Each row is a point on a landscape with many peaks, with its height.
A climber steps from a point to the highest of its 3 nearest points, and stops where none of them is higher. Distance is the straight distance between rows; heights are no part of it.
Gotel h=568: [-1.25 -2.13 -1.59 -3.81  2.42 -1.16  0.75  0.19  3.69 -2.27 -0.98  0.49
  0.40 -1.82 -2.15 -2.86  3.60  1.65  0.44 -1.97  3.57  0.03  0.18  1.49
 -0.62]
dinok h=582: [ 1.48 -4.07 -3.16  1.76 -1.65 -0.39 -0.06  0.29  2.83 -3.64 -1.18  0.23
  0.86 -1.87  0.98 -3.46  0.35  2.60 -4.33 -4.49  2.03 -0.92 -1.95 -0.59
 -0.15]
Notor h=666: [-0.14  3.96  0.67 -0.75 -3.66 -0.65 -1.25  1.76 -1.02  0.99  0.16 -2.39
  0.54 -0.91  0.35  3.69  2.06 -0.13  1.25  4.80  0.89 -1.14 -1.35 -0.96
 -0.28]
tapi h=647: [ 1.28 -3.72 -1.40  1.12  2.51 -0.80 -1.14 -1.11  3.08 -3.50  1.43  2.15
 -0.10 -2.05 -0.83 -3.00  0.51  3.19 -2.47 -3.51  1.81 -0.52 -1.95  0.63
 -0.08]
peli h=612: [ 1.99  0.32 -0.26  0.50 -2.77 -2.72 -0.12 -0.47  1.74  0.99  2.68 -2.26
 -0.72 -0.65 -0.72  2.72  2.42 -3.27  3.45  1.17  1.61  0.67 -0.96 -0.54
 -2.04]
nadef h=453: [ 1.59  4.10 -1.98  1.81 -3.46 -1.20  1.26  2.30  1.11  1.12  0.19 -2.80
  0.05 -0.02  3.45  1.47  0.30 -0.18 -1.54  0.13 -3.41 -1.62  1.44  1.05
 -1.27]
Tipop h=777: [ 2.01  1.81  0.97 -0.88 -3.32  0.39 -0.04 -0.77  0.27  1.75  0.57 -3.08
 -1.51 -0.69  2.81  3.90  0.36 -1.55  3.02  3.45 -1.61  0.19  1.78 -0.62
 -1.30]
kagok h=594: [ 0.36 -5.32 -1.04  3.14 -0.76  1.29  2.45 -1.44 -1.32 -1.79 -2.10  3.15
  1.10  1.36 -1.69 -1.11 -1.33  1.21 -1.75 -4.03  0.15  1.18  0.26  3.73
  0.73]
gop h=455: [-1.17 -2.23 -1.60  3.45 -2.89  1.88  0.85 -0.37 -2.95 -0.90 -3.89  4.35
  1.13  2.33 -0.09 -0.67 -4.41  1.59 -2.58  0.04  0.05  2.05  1.90  1.41
  2.11]
mib h=624: [ 2.72 -5.21 -3.01  3.24  4.04  1.83 -2.53 -1.22  3.09 -3.55  0.71  1.03
 -2.10 -2.74 -0.86 -2.95  1.59  2.58 -1.66 -5.03 -0.82 -0.38 -1.01 -0.08
  0.70]
fakov h=632: [ 2.67 -5.54 -3.06  1.36  4.10  4.44  1.69 -3.27  0.08 -1.60 -1.81  3.53
 -0.03 -2.34 -1.76 -1.91 -0.60  1.87  0.36 -5.02 -0.89  0.30  0.41  3.14
  0.82]
mif h=790: [-2.06  2.02  3.07 -0.62  0.24  2.07 -2.26 -1.16 -2.99  1.91  0.55 -4.45
 -3.19 -1.64 -0.08  2.83 -0.31 -2.53 -0.39  7.08 -2.82  0.80  0.86 -1.41
  0.76]
Mun h=451: [ 4.14  0.28 -1.28 -0.29 -0.90 -0.46  0.56  0.11  4.55 -0.37  1.10 -1.45
  1.16 -2.13  1.03 -1.62  1.08 -0.81 -0.04 -1.63 -0.32 -2.20 -1.26  0.52
 -2.00]
Misiz h=51: [-2.02  0.66  0.95  0.84  0.22  1.69 -1.49 -1.43 -4.39 -0.13 -0.40  1.16
 -0.02  2.38  2.33 -0.63 -5.82  0.99 -2.80  1.56  1.85  2.40 -1.12  0.41
  1.43]
bam h=588: [-0.68 -3.54 -0.92 -1.78  1.89 -1.16 -0.77  0.08  4.00 -2.70 -0.57  0.01
  1.08 -1.25 -2.55 -5.67  4.08  2.77 -1.40 -2.38  1.87 -1.71 -2.00 -0.46
 -0.17]
puv h=448: [-1.23  1.20  3.25 -0.47  1.85  0.66  0.65 -3.30 -1.41  2.24  1.58 -2.11
 -2.53  0.30 -1.13  3.10 -1.37 -4.47  3.04  2.61  0.41  2.21 -1.12 -1.15
  0.56]
sevu h=426: [ 0.35  0.56 -1.78  0.17 -2.31 -2.01  0.52  1.13  3.76 -2.61 -0.05 -0.63
  3.12 -0.70  1.19 -2.51  2.78  1.86  0.26 -1.67  2.42 -2.81 -1.35 -0.24
 -0.05]
veno h=686: [-0.14  2.77 -0.72 -1.98 -2.77 -1.21  1.20  1.72  1.83 -0.54  0.73 -2.84
 -0.23 -1.62 -0.04  1.40  3.11  1.23  2.81  1.02 -0.94 -1.25 -2.28 -0.95
  0.01]
tisoz h=696: [ 1.57  2.69  1.40 -0.97 -4.70 -0.91 -0.90  2.55 -1.15  2.53  1.95 -3.61
 -1.05 -2.42  3.20  4.03  2.71 -0.94  1.87  4.40 -1.31 -0.95 -0.49 -2.00
 -1.25]
zoz h=357: [-1.45  4.97  2.28 -1.49 -0.37 -0.76 -2.54  0.82 -1.36  0.29 -0.37 -2.89
 -1.05  0.59  2.53 -0.21 -0.55 -1.15 -1.58  5.96  0.00 -1.70 -1.42 -2.63
  0.54]
rege h=671: [ 2.57 -0.16  0.39  1.11 -3.43  0.38 -0.47  1.03  0.77  2.45  1.09 -3.05
 -2.14 -1.88  4.70  2.76  1.28 -2.53  2.51  1.99 -2.04 -1.78  0.02  0.37
 -1.62]
nuker h=683: [ 1.95 -4.12 -0.83  1.39  1.24  0.06 -1.25 -1.38  1.06 -0.44  1.59 -0.15
 -0.70 -1.45 -2.02 -1.15  0.30 -0.28  0.53 -1.40  0.49 -0.92 -0.52  0.80
  0.47]
Moke h=710: [-2.81  1.31  2.08  0.47 -2.08  1.26 -0.02 -0.03 -2.35  3.07 -0.62 -2.16
 -2.61 -1.27  0.67  3.54 -0.44 -4.24  1.72  6.73 -1.62  0.48  0.85 -1.30
  0.93]
rabok h=530: [-0.37  2.75 -0.09 -1.33 -3.28 -2.41 -1.16  0.15 -1.05 -2.15  2.93 -1.31
  0.54  1.37  0.48  0.64  0.16  1.28 -0.13  0.93  4.06 -0.14 -0.90  0.13
 -0.20]
zir h=562: [ 0.70  1.20  1.48 -0.48 -0.23  0.84 -0.17 -1.01 -2.38  0.80  1.09 -0.42
 -1.28  2.06  0.65  2.82 -1.85 -1.40  1.26  3.23  0.13  1.64  1.00 -0.17
  0.62]
febud h=385: [-0.83 -0.31 -1.21  1.65  0.20  0.33  0.38 -0.16 -1.91  2.46 -3.15  4.02
  2.66  2.77 -1.67 -1.30 -2.50  2.47 -0.72  0.91 -2.48  1.86  1.17  0.80
  2.32]
tep h=642: [-3.20  1.84  1.04 -3.76 -3.17 -1.36  0.92  3.31  0.31 -0.31 -1.63 -2.10
 -0.04 -0.85 -0.73  1.71  4.53  1.44  3.59  2.32  1.86 -0.54 -0.51  0.65
 -0.03]
mudi h=557: [-2.73  0.85  4.00  0.26 -0.31  2.64 -1.57 -2.75 -2.95  2.91  0.04 -0.51
 -1.44  2.60 -0.09  0.73 -2.93 -3.39  1.37  4.60 -1.00 -0.23 -0.25 -1.85
  0.76]
bege h=544: [-1.15 -0.35 -0.59 -1.92  0.58 -1.81  0.95 -0.59  1.25 -1.78  1.53  0.08
 -0.25  1.38 -1.27  0.91  1.30  2.64  0.98 -2.30  3.53 -1.32 -1.28  1.92
  1.18]
Nuv h=311: [-3.50  2.68  1.09 -1.18  1.00  1.83 -1.80  1.46 -3.29  0.13 -3.42  1.37
  1.30  3.12 -0.64 -3.34 -4.56  0.29 -5.47  3.36 -3.23  1.18  2.76 -0.07
  1.47]
gid h=756: [-3.17 -0.86  2.28 -5.35  2.17 -1.57  3.47  0.97  2.03 -0.77  0.12 -1.26
  0.71 -1.42 -2.09 -0.36  5.54 -0.65  4.42 -3.44  1.07 -0.11 -0.27  2.08
 -0.21]
Bot h=264: [-0.78 -1.61  0.32  0.77  4.47 -0.77  1.88 -3.08 -2.53  1.29  1.51  4.31
 -1.35  1.31 -1.88  1.03 -2.72 -1.14  2.44 -0.86  0.20  3.28  0.54  1.77
  0.63]
gana h=608: [ 0.61 -3.45 -2.20 -1.67  3.81 -0.34 -2.00  1.70  4.73 -1.34 -0.97 -0.60
  1.47 -2.99 -3.03 -6.94  4.31  1.75  0.29 -2.85  1.04 -2.46 -2.32 -1.63
 -2.05]
moda h=424: [ 0.63 -4.69 -1.82  3.29 -0.71  1.46  3.01 -1.75 -2.39 -2.10 -0.20  2.85
 -1.40  0.02 -0.13 -1.76 -2.39  2.67 -0.13 -1.17  1.26  2.52  0.44  1.42
  3.62]
gedar h=286: [-1.63 -2.91 -1.03  2.60  0.96 -0.13  1.59 -3.48 -3.89 -1.87  1.74  1.78
 -2.42  1.71 -0.10  0.18 -3.22  1.13 -1.69 -1.47  1.05  4.38 -2.19  2.18
  3.02]
Vut h=640: [-1.82  3.24  1.71 -3.81 -4.79 -2.54 -0.26  4.23 -1.54  0.66 -1.85 -2.90
  0.86 -1.31 -0.70  2.87  2.86  0.74  1.55  3.64  0.37 -1.14 -2.21 -0.15
 -0.15]
kizel h=590: [ 2.70  2.09 -0.40  0.12 -1.68 -0.77 -0.14  1.64  0.44 -0.59  2.38 -0.48
 -0.02  1.04  2.54  0.14  1.09  1.76  0.98  0.31  1.25 -0.45 -0.18 -0.66
 -1.15]
devit h=390: [ 1.48  2.23 -1.64  1.64 -4.32 -2.14  1.44  2.84  0.98  0.79 -1.05 -1.62
  0.27 -2.89  4.82  0.71 -0.56  0.89 -4.58 -1.65 -0.67 -3.48  1.38  2.73
  1.28]
Kat h=611: [-1.75  2.41  0.95 -3.85 -3.35 -2.32  1.22  0.92  0.19  1.41  1.68 -2.60
  0.48 -2.73 -3.74  3.88  4.00 -1.63  5.33  2.09  1.85 -1.40 -0.94 -1.12
 -2.96]
Ger h=680: [ 1.77 -2.66 -1.04 -0.66  3.24 -0.50 -1.24  0.19  4.92 -0.67  3.15 -1.24
 -0.61 -2.69 -5.69 -2.57  4.25  0.35  2.49 -4.69 -1.14 -1.41 -1.07 -3.03
 -1.97]
pup h=540: [ 1.45 -0.47 -0.26  1.00  0.68  1.78  1.09 -1.46 -1.25  1.66  1.19  0.75
  2.16  2.71  0.22 -0.78 -1.82 -1.73  1.95 -0.05 -1.15  2.40  1.33 -0.15
 -0.32]
dud h=241: [ 1.32 -2.74  0.14  0.92  4.42  0.12  1.11 -3.63 -2.07  0.02  1.93  1.44
 -2.87  1.35  0.31  0.86 -1.02 -0.47  0.96 -1.58  1.33  2.02 -0.30  1.50
  1.41]
metor h=644: [ 0.86 -1.82 -1.85 -1.40  5.14  1.27 -4.22  0.21  3.38 -0.02 -0.55 -1.83
 -1.79 -2.86 -4.70 -5.97  3.21  0.44 -0.28 -4.64 -2.30 -0.75 -3.74 -4.23
 -2.75]
bafu h=667: [ 1.83 -2.13 -1.65  1.27  1.87 -0.11 -1.58 -0.08  1.89 -2.61  0.94  0.04
 -0.31 -1.01  0.29 -3.09  0.07  0.47 -0.37 -3.43  1.74 -2.11 -2.68 -0.23
 -1.51]
vekap h=646: [-1.43  0.92  0.31 -3.02  3.67 -2.05  2.17 -0.60  2.07  2.27  1.61  0.24
  0.01 -3.12 -4.35  2.15  4.98  1.28  3.99 -3.28  0.07 -0.04 -1.07 -2.88
 -4.03]
roni h=744: [-2.42  0.90  1.89 -0.81  0.06  3.04 -0.76 -0.77 -0.89  3.73 -0.64 -0.20
  0.15  2.69 -1.69  1.17 -2.09 -2.47 -0.01  4.86 -3.00  1.51  2.62 -1.66
  0.80]
zoves h=498: [-1.03  0.50  5.16 -3.63  1.22  1.92 -2.39 -0.49 -4.16 -0.05 -2.41 -2.36
 -1.72  1.25  0.48 -0.76 -2.49 -3.39 -3.53  6.47 -0.76 -0.22  0.87 -2.17
  2.14]
dagi h=480: [-1.28  3.25  1.33  1.21 -0.04  1.23 -1.18  1.21 -2.11  2.71 -1.44 -0.48
  0.94  3.88  1.28  0.12 -2.64 -0.37 -2.70  3.03 -1.57  2.31  3.31 -2.04
  2.31]
Seli h=643: [ 1.03 -6.37 -1.51  2.21 -0.04  2.03  2.30 -2.74 -1.40 -3.24 -0.08  1.89
  0.01 -0.56 -0.64 -2.10  0.32  1.31  0.10 -4.46  0.86  0.26  0.00  2.52
 -0.16]
Gaz h=727: [ 1.19 -0.28 -0.76  2.08 -2.00 -0.35  0.67  0.06 -1.40 -0.35 -0.30  2.50
  0.51  1.51  1.39 -1.00 -3.12 -0.89 -1.10 -1.46 -0.26  0.87  2.74  1.65
  1.17]
levif h=701: [-0.54  0.28 -1.30 -2.66  2.15 -2.18  0.88 -0.71  4.25 -0.88  0.94 -1.47
 -0.04 -1.52 -3.55 -0.88  4.84  1.55  2.55 -2.18  1.34 -1.92 -0.23 -1.19
 -3.16]
beti h=565: [ 0.20 -1.81 -0.33 -3.36  1.92  0.50  1.45  2.43  3.90 -1.67 -1.81 -0.44
  0.98  0.09 -1.40 -5.86  4.59  2.75  0.53 -2.89  2.14 -1.84 -0.61  0.39
 -0.68]
sisu h=559: [-0.05 -0.44 -0.49  3.35 -2.75  1.39  0.80  1.14 -1.82 -1.42 -2.93  2.90
  0.91  2.30  2.40 -1.26 -3.08  0.50 -2.42 -2.51 -0.07 -1.18  2.34  2.05
  0.98]
Dusi h=262: [-1.19  1.05  2.42  0.92  4.71 -1.40  1.99 -4.17 -1.55  0.36  3.12  0.60
 -2.19  0.19 -2.42  4.64  0.11 -0.88  2.93 -2.05  2.04  2.53 -0.67 -0.71
 -2.14]
vili h=607: [-0.90  1.08 -0.33  0.92 -1.49  0.47  0.43  2.74 -0.56  0.47 -1.87  0.57
  3.32  3.69  3.30  0.13 -1.93 -2.16 -2.14 -0.13 -3.82  0.17  2.14  1.57
  2.20]
vatad h=791: [-2.02  1.01  3.31 -2.02  2.01  3.90 -2.94 -1.79 -3.21  1.75  0.19 -1.61
  0.34  0.84  0.29 -0.91 -2.00 -4.52 -2.50  5.53 -3.12  0.35  1.49 -1.68
  1.88]
ruvi h=741: [ 0.59 -5.51 -1.23  2.95  3.50  0.45  0.35 -1.48  0.50 -2.86 -0.66  2.36
 -0.37 -1.61  0.11 -1.10 -0.62  1.14 -0.20 -5.49  0.41  1.49 -0.64  3.32
  0.34]
sus h=669: [ 1.94 -7.23 -1.04  3.31  2.55  1.49  1.95 -2.74 -2.53 -1.06 -1.13  3.41
 -0.14 -2.00 -2.01 -1.65 -2.55  2.22 -2.13 -5.46 -0.10  1.23  0.56  1.67
  0.74]
Nire h=529: [ 1.78  3.17 -0.05 -1.12 -2.76 -2.12 -0.97  2.46  1.88 -1.10 -0.90 -1.29
 -0.46  1.15  3.93  0.56 -0.12  0.44 -1.26 -0.35 -0.47 -2.21  0.34  0.50
  0.53]
mal h=368: [ 2.91 -1.42 -0.44  2.09  1.63  3.43  0.42 -1.25  0.94  0.96 -1.98  5.03
  2.55  0.77 -0.44 -0.69 -2.00  0.54  1.58 -3.94 -2.49  0.63  1.43  1.01
  1.86]
litu h=515: [-0.99 -1.03 -0.33  0.94  2.25 -2.14 -0.03 -2.29  0.21 -2.67  3.65  1.27
 -1.46 -0.43  0.03  1.30 -0.84  2.71  0.82 -2.43  4.39  1.49 -1.99  1.37
 -0.98]
gos h=629: [ 3.18 -0.52  1.43  1.72 -0.69  0.46 -0.21 -0.38 -0.09 -0.28  1.52 -0.35
  0.03  1.63  2.22  1.67 -0.63 -1.25 -0.38 -0.78  1.17 -0.06 -0.13 -0.79
 -1.74]
mil h=326: [-2.74  3.96 -0.91  0.78  0.53  0.92 -2.69  1.64 -1.56  1.09 -2.66  2.11
  3.40  3.08 -1.85 -0.65 -2.59  2.36 -5.46  4.96 -1.94  2.09  2.16  0.15
  2.95]
Dem h=556: [ 0.67 -1.66 -0.10 -1.45  2.08 -1.53  0.11  0.32  1.15 -1.65  1.80  1.04
 -1.02 -1.28 -1.14 -0.57  3.45  2.70  1.83 -3.00  3.13 -1.04 -1.96 -1.20
  0.39]
naza h=591: [ 2.19 -1.29 -2.38 -1.13  1.50  0.35 -5.48  1.06  3.37 -1.18 -1.23  0.13
  1.13 -2.33 -1.47 -4.14  2.76  0.33 -1.44 -2.58 -0.96 -3.00 -1.42 -1.57
 -1.42]
sepa h=427: [-1.67  2.46  4.42 -0.19 -0.89 -0.41 -0.36 -0.31 -1.56  1.94 -0.95 -1.79
 -2.37  0.79  0.49  0.99 -2.36 -3.38 -1.69  4.46  0.67  1.55 -2.07 -1.23
  1.28]
Fefed h=592: [ 3.74 -0.34 -1.14  2.96 -1.71 -0.97 -0.35  1.02  1.35 -0.94 -0.74  1.09
  3.33  1.09  3.81  0.00 -1.69  0.32 -2.93 -1.87 -0.87 -1.72  1.25  1.74
 -0.98]
Zevu h=698: [ 2.34 -3.94 -1.66  1.90  4.55  0.02  1.06 -2.76  1.38 -2.23  2.40  1.45
 -0.80 -1.99 -1.46 -0.61 -0.71 -0.51  1.58 -4.43 -0.43  0.60  1.20  1.58
 -1.67]
lemun h=372: [-3.03  0.73  0.23  0.57  3.13 -0.56  1.21 -4.62 -2.55 -1.88  2.58  0.42
 -3.37  1.12 -1.33  2.26 -3.13  1.70 -0.96 -0.57  2.87  3.88 -2.30  2.37
  1.11]
mugat h=434: [-2.72  1.13 -0.76  1.36 -2.55  0.65 -0.34  1.19 -1.56  1.72 -3.19  1.84
  2.08  2.78  1.98 -0.58 -5.00  1.34 -2.97  1.84 -3.13  1.52  2.38  0.49
  1.04]
suvu h=656: [ 3.34 -0.95 -0.79  1.82  0.51  1.31  1.79 -1.62  1.60  0.33  2.12  0.03
 -0.24 -1.34 -1.61  2.73  0.92 -2.10  3.87 -1.35  0.83 -0.99 -0.49 -0.52
 -1.38]
Dun h=570: [-2.15  2.52  0.62 -0.37 -0.99  1.02  0.65  1.46 -2.24  3.02 -2.29 -1.57
  0.71  2.84  1.60  1.14 -1.58 -1.75 -1.85  3.66 -4.33 -0.06  2.26 -1.19
  1.51]
Buba h=300: [-2.87  2.18 -1.24 -0.15 -1.60 -0.75  1.70  2.07 -4.17  1.25 -2.45  0.22
 -0.22  2.23  2.31 -0.86 -3.95 -0.54 -6.91  1.67 -3.01 -0.43  3.15  0.11
  3.20]
zekav h=497: [ 0.49  4.33  0.97  0.74 -2.75 -0.53  1.06  3.46 -0.13  1.23 -1.08 -1.41
  0.13  2.39  3.71  1.11 -2.89  0.06 -2.47  0.45 -2.00 -0.77  2.26  1.11
  2.66]
Kel h=441: [-2.46  0.69  2.61 -0.29  0.53 -2.89 -1.10 -2.22 -1.40 -3.34  2.08 -0.52
 -1.34  2.25  0.97  0.90 -2.14  2.08 -0.33  0.15  4.15  0.44 -2.09  0.75
  1.94]
Lek h=463: [-2.07  0.65  1.09 -0.35  0.29  3.02 -1.26 -1.07 -0.69  0.98  0.39  0.18
 -0.41  2.82  1.55  0.36 -3.29 -1.49 -0.02  4.67 -1.14  1.28  0.20  0.31
  1.23]
lekup h=695: [-2.30 -0.07  0.31 -4.29  1.14 -1.18  2.54  0.03  2.95 -1.01  2.43  1.15
 -0.24 -1.17 -2.56  1.83  4.67  0.44  3.97 -1.78  3.81  0.53  0.25 -0.43
 -1.36]
nerot h=681: [ 1.31 -1.04 -0.75 -0.09  3.93 -1.27  1.16 -1.26  1.52 -0.45  2.66  0.86
  0.39 -2.95 -3.29  1.21  0.70 -0.53  2.01 -3.45  1.38 -0.94 -0.53 -0.16
 -2.04]
Zatut h=322: [-1.45  1.11  1.76  0.05  3.91 -0.79  1.32 -2.74 -1.92  1.32  3.55  1.97
 -2.08  2.01 -1.92  2.26 -3.30 -2.70  1.60  0.65  1.33  2.06 -0.17  0.43
  0.00]
Bul h=651: [-3.16 -1.11 -0.80 -4.83  4.15  0.57  0.32  0.18  4.05  0.32  0.48 -1.29
 -0.08 -2.75 -5.32 -3.47  6.91  0.16  3.38 -3.45 -0.87 -0.99 -1.44 -1.45
 -4.36]
kare h=795: [-3.74  2.47  2.89 -3.15  1.77  4.13 -2.60  1.35 -3.46 -0.05 -2.72 -0.29
 -0.15  1.34  0.78 -1.54 -3.83 -1.67 -6.63  5.44 -2.72 -1.35  2.27  0.10
  2.71]
dami h=432: [ 1.93  1.56 -1.30  0.82 -2.55 -3.32 -0.81  2.01  2.92 -1.09 -1.22 -0.41
  1.25 -2.67  1.38 -1.80  3.29  2.40 -1.82 -1.29  1.12 -2.90 -0.35  0.71
 -0.95]
kavep h=635: [-2.24  3.92  2.93 -2.24 -1.64 -2.54 -1.29 -0.11 -2.24 -0.20  0.84 -0.28
 -0.24 -0.94 -0.99  3.31  0.22 -0.08  2.81  3.01  2.59 -0.52 -2.12 -3.02
  0.27]
Ravod h=636: [-0.18  4.05  0.51 -1.33 -4.66 -2.78 -0.77  2.10 -1.14 -0.30 -0.61 -2.78
 -0.92 -0.25  2.20  3.37 -0.53 -0.78 -0.21  4.17  0.09 -1.28 -0.44 -0.37
 -0.35]
pap h=732: [ 0.37  2.00 -0.85 -1.33  0.95 -0.86  1.79  1.53  3.67  0.55  2.62 -0.53
  0.23 -1.62 -1.82  1.30  4.03 -0.45  3.24  0.21  0.54 -0.92 -0.92 -1.62
 -1.77]
lemu h=578: [-3.43 -0.18  0.16 -3.47 -1.91 -1.91  3.72  1.11  1.51  1.33  0.92 -1.50
 -1.51 -3.75 -4.08  3.11  6.00 -1.70  6.73 -0.70  2.57 -1.06 -0.69 -0.88
 -3.38]
Kek h=353: [-1.17  3.12 -1.98  0.75 -0.51  0.14 -0.88  2.22 -0.66  3.38 -2.94  2.80
  2.85  3.43 -0.94  0.76 -1.65  1.75 -2.90  4.32 -3.63  2.32  4.10  1.10
  0.41]
dobat h=650: [-2.43  1.79  1.61 -1.00 -5.20 -1.39 -1.75  1.76 -0.67  2.15 -0.52 -1.85
 -2.86 -3.23 -0.34  4.07  1.66  0.41  3.34  5.14 -0.35  0.58 -0.72 -2.71
 -1.94]
dekin h=211: [ 0.60 -2.83  0.86  2.85  1.85  0.84  2.58 -2.53 -3.32  0.07 -0.44  3.33
 -1.39  2.64  0.09  0.58 -2.25  0.56  0.62 -1.42  2.16  4.03 -2.24  3.33
  0.73]
kaba h=663: [ 1.29 -0.24 -1.80 -3.89  0.76  0.44  0.94  3.03  4.87  1.65  1.72 -1.75
  1.52 -4.45 -4.05 -0.66  5.53 -1.67  3.47 -2.80 -1.63 -0.61 -3.35 -2.66
 -4.01]
kamav h=471: [ 3.83  0.63 -1.53  0.96 -0.74 -1.54 -1.10  1.59  3.26 -0.57  0.19 -2.12
  0.49 -1.39  3.25 -1.91  2.63 -0.06 -1.52 -1.63  0.29 -2.76  1.48 -0.47
 -0.46]
kape h=784: [ 2.29  1.57 -2.28  2.09 -0.52  1.51  0.16  1.88  1.52  3.64 -2.05  0.44
  2.45  1.99  2.53  1.13 -0.17 -0.03 -0.63  0.38 -4.77 -1.91  2.97  0.55
 -0.48]
dedam h=528: [ 0.95  1.63  0.21  2.08 -1.94 -0.75  1.55  1.14 -1.37  0.05 -1.32 -0.23
  0.64  2.93  4.21  0.05 -1.32  0.07 -0.66  0.29 -0.75  0.16  1.30  0.79
  0.13]
beso h=430: [ 4.99 -0.54 -1.97  0.21 -0.97 -0.35 -2.25  1.30  4.52  2.05  1.31 -2.05
  1.54 -3.52  0.48  0.29  3.25 -1.39  1.28 -0.58 -2.91 -2.48 -0.36  0.21
 -2.47]
zufuf h=670: [ 2.32 -1.21 -0.41  0.51  3.02  0.31  2.62 -2.22  2.23  0.64  2.46  0.60
  0.17 -1.48 -1.51  2.42  1.90 -0.86  2.45 -3.93  0.76  0.74  0.41  0.31
 -1.82]
Rodo h=217: [-4.60  2.49 -2.27  2.02 -3.16 -0.79 -0.49  1.76 -3.12  0.68 -3.55  4.29
  1.21  3.02  0.22 -1.23 -2.64  1.06 -8.40  1.41 -3.03  1.46  3.45  1.11
  2.32]
kureg h=468: [-0.86  0.96 -0.01  1.03 -1.74 -0.65  0.83 -0.96 -1.13 -3.00 -0.05  0.75
 -0.17  1.81  2.92 -1.60 -2.61  0.89 -0.84 -0.74  3.26  1.35 -0.69 -0.37
  2.08]
sego h=668: [ 4.28 -1.41 -1.11  0.92 -0.30  0.09  0.82  2.02  1.46  1.75 -0.60 -0.35
  3.94  1.09  3.32  0.29 -0.70 -1.48  1.81 -1.09 -0.21 -1.16  1.57  0.09
 -1.13]
Ledu h=639: [-1.34  2.16  3.40  0.31 -2.82 -0.48 -0.23  0.56 -2.52  1.03  1.42 -2.56
 -1.80  1.89  1.00  2.10  0.44 -2.21  2.72  4.44 -0.19 -0.16 -0.86 -1.45
 -1.20]
rud h=631: [ 2.94 -2.06 -2.76  1.44  0.07 -0.19 -2.50  1.41  3.46 -2.08 -0.49  0.36
  0.46 -2.87 -0.38 -4.21  0.46  1.98 -1.81 -3.35  1.18 -1.90  0.46 -0.89
 -0.97]
vep h=305: [ 0.08  2.65  2.14 -0.25 -0.99 -1.00 -2.30  1.22 -3.36  0.17 -1.77 -1.73
 -1.08  1.58  3.91 -1.08 -2.98 -0.94 -3.88  3.08 -0.75 -0.08  0.98 -1.15
  0.83]
Kila h=122: [-1.48 -1.41  1.72 -0.34  2.30  2.56  0.38 -2.91 -3.51  0.47  0.44  1.99
 -0.26  1.73  0.60 -0.43 -3.71  0.17 -0.05  0.55  1.18  3.06  0.61  1.39
  2.24]
Reki h=362: [-1.78  1.83  3.43 -0.82  1.62  1.64 -2.76 -0.63 -3.69 -0.46 -0.25 -2.80
 -2.45  2.68  0.44 -0.70 -4.28 -2.35 -2.45  4.11  0.42  0.53 -0.25 -1.17
  2.16]
Zud h=682: [ 2.28 -3.78 -1.01  2.72  0.78  1.29 -0.37 -0.53 -0.89 -2.31 -0.65  2.33
  2.13 -0.33  1.71 -2.78 -1.11  0.86 -1.16 -4.16 -0.74 -0.84 -0.70  2.22
  0.68]
banak h=634: [ 1.14  2.01 -0.44 -0.24 -6.20 -0.29  0.69  0.47  1.66  0.46  0.42 -1.64
 -0.85 -2.73  0.75  4.66  3.67  0.23  4.78  2.20  0.81 -1.73 -0.19 -2.66
 -2.25]
nedu h=370: [ 1.41 -3.92 -1.32  1.85  0.96  2.85 -0.23 -0.64 -1.44  1.59 -3.73  5.45
  4.28  0.52 -1.29 -1.01 -2.26  0.87 -0.54 -2.61 -1.65  1.94  0.44  0.79
  1.21]

Call two points neighbours if one is among the 3 nearest of the other. Go from one point of each pair to the other, from neighbour to neighbour, staying as high as possible. Name the lowest point that can't be avoided.
vatad, gid => Ledu
Tipop, gid => Notor
Gaz, vili => Fefed
Gaz, roni => Dun
pap, gid => levif

Where does a climber stop that starts at each point below?
dinok => ruvi
naza => ruvi
rud => ruvi
tapi => ruvi
